Points on a hilly landscape, in no order, each with its height.
A climber steps from a point to whichever of its 5 nearest points has the largest rise for the distance, and stops where none of them is higher. Distance is the straight distance between rows; heights are no part of it.
j593 (h 532): [ -8.9  -8.4   6.6 -62.2 -28.6  14.1 -13.4  17.2   0.9]
j785 (h 654): [  6.0  43.7 -12.4  11.1  10.5   2.5  -7.7   1.4   0.0]
j121 (h 726): [  9.9 -35.9   7.2  58.6  21.3  -5.6   7.2 -14.8 -16.1]
j242 (h 553): [ -3.9   0.9   9.8 -64.6 -29.1  10.7 -15.0  16.4  -9.4]
j448 (h 517): [ 0.8 -7.8 -4.9 53.7 23.0 -5.9  8.5 -4.1 -6.2]
j115 (h 736): [-14.2 -31.7  -1.3 -50.6 -29.6  11.6  -1.3  11.8  22.4]
j762 (h 302): [ 5.8 36.4 -8.0 -1.0  4.0 -0.2 -4.5 -7.1  5.8]
j255 (h 603): [ -2.6 -24.4   2.2 -10.2  -9.2  -7.0  13.8 -19.6  25.4]
j213 (h 189): [  3.2  17.8  -5.1 -18.8  -5.6  -1.8   0.1 -10.7  14.9]
j900 (h 399): [  9.2 -37.4   6.1  55.1  18.7  -6.8  11.6 -19.1 -12.9]
j935 (h 683): [ -1.1  39.8 -14.6  39.5  20.6  -2.0  -4.1  17.6  -5.0]
j206 (h 634): [  2.3   4.9  -8.4  14.8   6.0  -4.6   8.7 -16.2  12.6]
j933 (h 643): [ -1.7  27.2 -13.5  36.6  19.2  -1.8   1.1   4.8   1.5]
j29 (h 268): [  2.6 -25.8  -0.6  29.5   6.9  -8.2  15.3 -26.3   7.9]
j978 (h 530): [-0.4 -8.7 -3.9 57.6 26.4 -7.9  8.3  0.8 -8.9]
j169 (h 502): [ -4.8  -4.7   3.3 -51.5 -22.5   5.5  -5.6   5.5  12.6]
j44 (h 703): [  7.1  56.6 -11.0   9.2  12.8   4.5 -14.2   6.5 -10.5]
j897 (h 319): [  7.7 -36.4   8.9  67.4  26.6  -4.0   7.3  -3.2 -23.5]
j362 (h 29): [  8.9  38.1   8.2 -42.3 -12.5   3.2 -12.6  -1.4 -11.2]
j179 (h 720): [  2.6  57.4 -15.2  25.5  19.7   3.1 -14.2  17.7  -9.4]
j623 (h 471): [  1.1  -0.6  -6.3   5.3   0.7  -6.5   9.5 -18.4  16.2]
j489 (h 274): [  3.2  20.0 -11.5   6.8   4.7  -2.6   1.9 -12.9  10.3]
j659 (h 638): [-12.2 -10.2  17.4 -70.0 -39.0  21.0 -25.2  30.2 -43.6]
j798 (h 378): [-11.9 -57.4   7.2 -20.1 -20.4  -4.5  18.7 -15.4  29.9]
j680 (h 427): [  5.5 -17.3   0.2  50.6  20.6  -7.1   9.5 -12.4  -5.9]
j167 (h 339): [  2.2   8.6  -6.3  -8.0  -4.3  -3.7   4.0 -13.9  15.6]
j896 (h 597): [ -5.6   2.6  17.2 -71.2 -31.0  15.1 -20.1  23.3 -28.0]
j779 (h 375): [  8.3 -35.1  22.4  71.9  38.6  -7.7   1.9  26.5 -35.3]
j698 (h 454): [ -3.8  -7.9   4.3  68.8  37.0 -12.5   7.4  28.1 -18.2]
j764 (h 504): [ -0.8   6.3   5.4 -54.3 -22.2   6.2  -8.2   6.1   5.9]
j622 (h 15): [  7.4  33.4  -2.5 -24.1  -5.2   1.6  -7.2  -5.4   3.1]
j6 (h 579): [-2.7  6.9 -7.7 55.9 27.1 -6.5  5.9 10.2 -6.9]
j519 (h 583): [-1.0  8.5 -9.6 43.4 21.9 -5.7  6.3 -2.3 -0.7]
j690 (h 386): [  1.4  14.0   2.8 -40.4 -16.6   3.0  -4.1  -1.7   9.7]
j662 (h 718): [-13.5 -17.3   8.6 -72.1 -40.9  27.1 -26.0  31.5 -35.1]
j253 (h 588): [ -3.5 -11.0   0.0 -27.6 -13.1  -2.3   8.1  -9.8  25.3]
j863 (h 631): [ 10.1  53.4  -4.6  -9.1   3.7   2.5 -14.6  -2.0  -7.1]
j207 (h 500): [-12.2 -21.6   1.4 -53.5 -27.1   9.5  -3.1  10.3  17.4]
j157 (h 325): [  8.9  41.5  -5.7 -12.6  -0.7   1.9  -9.2  -6.1  -0.6]
j548 (h 577): [ -9.6 -28.1   0.3 -35.2 -20.0  -0.2   7.8  -5.4  29.0]
j292 (h 310): [  6.8 -23.6  -1.1  39.2  11.8  -7.9  14.4 -23.5   0.4]
j870 (h 554): [-13.5 -18.4   2.4 -67.4 -36.6  20.7 -18.4  24.2  -4.5]
j876 (h 246): [  6.2 -37.9   5.8  22.7   3.2  -9.1  18.0 -31.8  11.2]
j89 (h 485): [  3.0   7.2  -9.7  29.3  12.9  -3.9   6.7 -12.7   6.0]
j181 (h 119): [  7.6  30.4   9.5 -49.1 -16.4   4.0 -12.9   2.4  -9.2]
j376 (h 730): [ -6.8 -33.1   2.4 -24.1 -13.8  -2.8  13.2 -12.8  29.4]
j638 (h 361): [  2.2  13.7  -9.0   5.4   3.6  -3.2   5.4 -15.0  12.5]
j633 (h 400): [  3.0 -27.5  13.8  71.3  35.1  -9.9   5.2  16.9 -28.4]
j17 (h 563): [-6.0 17.2 -8.4 58.1 31.2 -8.2  3.4 23.7 -9.4]
j480 (h 195): [  5.1  24.9   4.0 -42.7 -13.8   3.1  -7.9  -1.6   2.9]
j637 (h 512): [  1.5  15.1  16.6 -65.6 -27.1   7.0 -16.4  14.8 -21.5]
j700 (h 377): [-13.4 -43.6   1.4 -34.7 -24.4   1.1  11.7  -2.9  31.0]
j168 (h 468): [  2.7 -21.4   2.6  63.0  28.3  -7.1   8.1   2.8 -16.0]
j58 (h 606): [  1.1  21.7 -14.0  30.9  16.6  -3.1   2.8  -1.0   3.3]
j634 (h 555): [  0.8 -14.8  -2.6   2.3  -3.2  -8.5  14.0 -21.1  20.3]

Call two points neighbours if one is among the 5 nearest of the other. Go from one point of each pair to the other, from neighbour to neighbour, staying as high as possible. Name the lowest point that can't be avoided.
j115 / j376 | j548
j206 / j662 | j593
j179 / j206 | j89
j662 / j121 | j168
j206 / j115 | j634

For each start below, name every point that the climber comes to, in order.
j622 | j157, j863, j44, j179
j169 | j242, j896, j662
j480 | j690, j764, j242, j896, j662
j933 | j935, j179
j762 | j785, j44, j179
j633 | j978, j6, j933, j935, j179
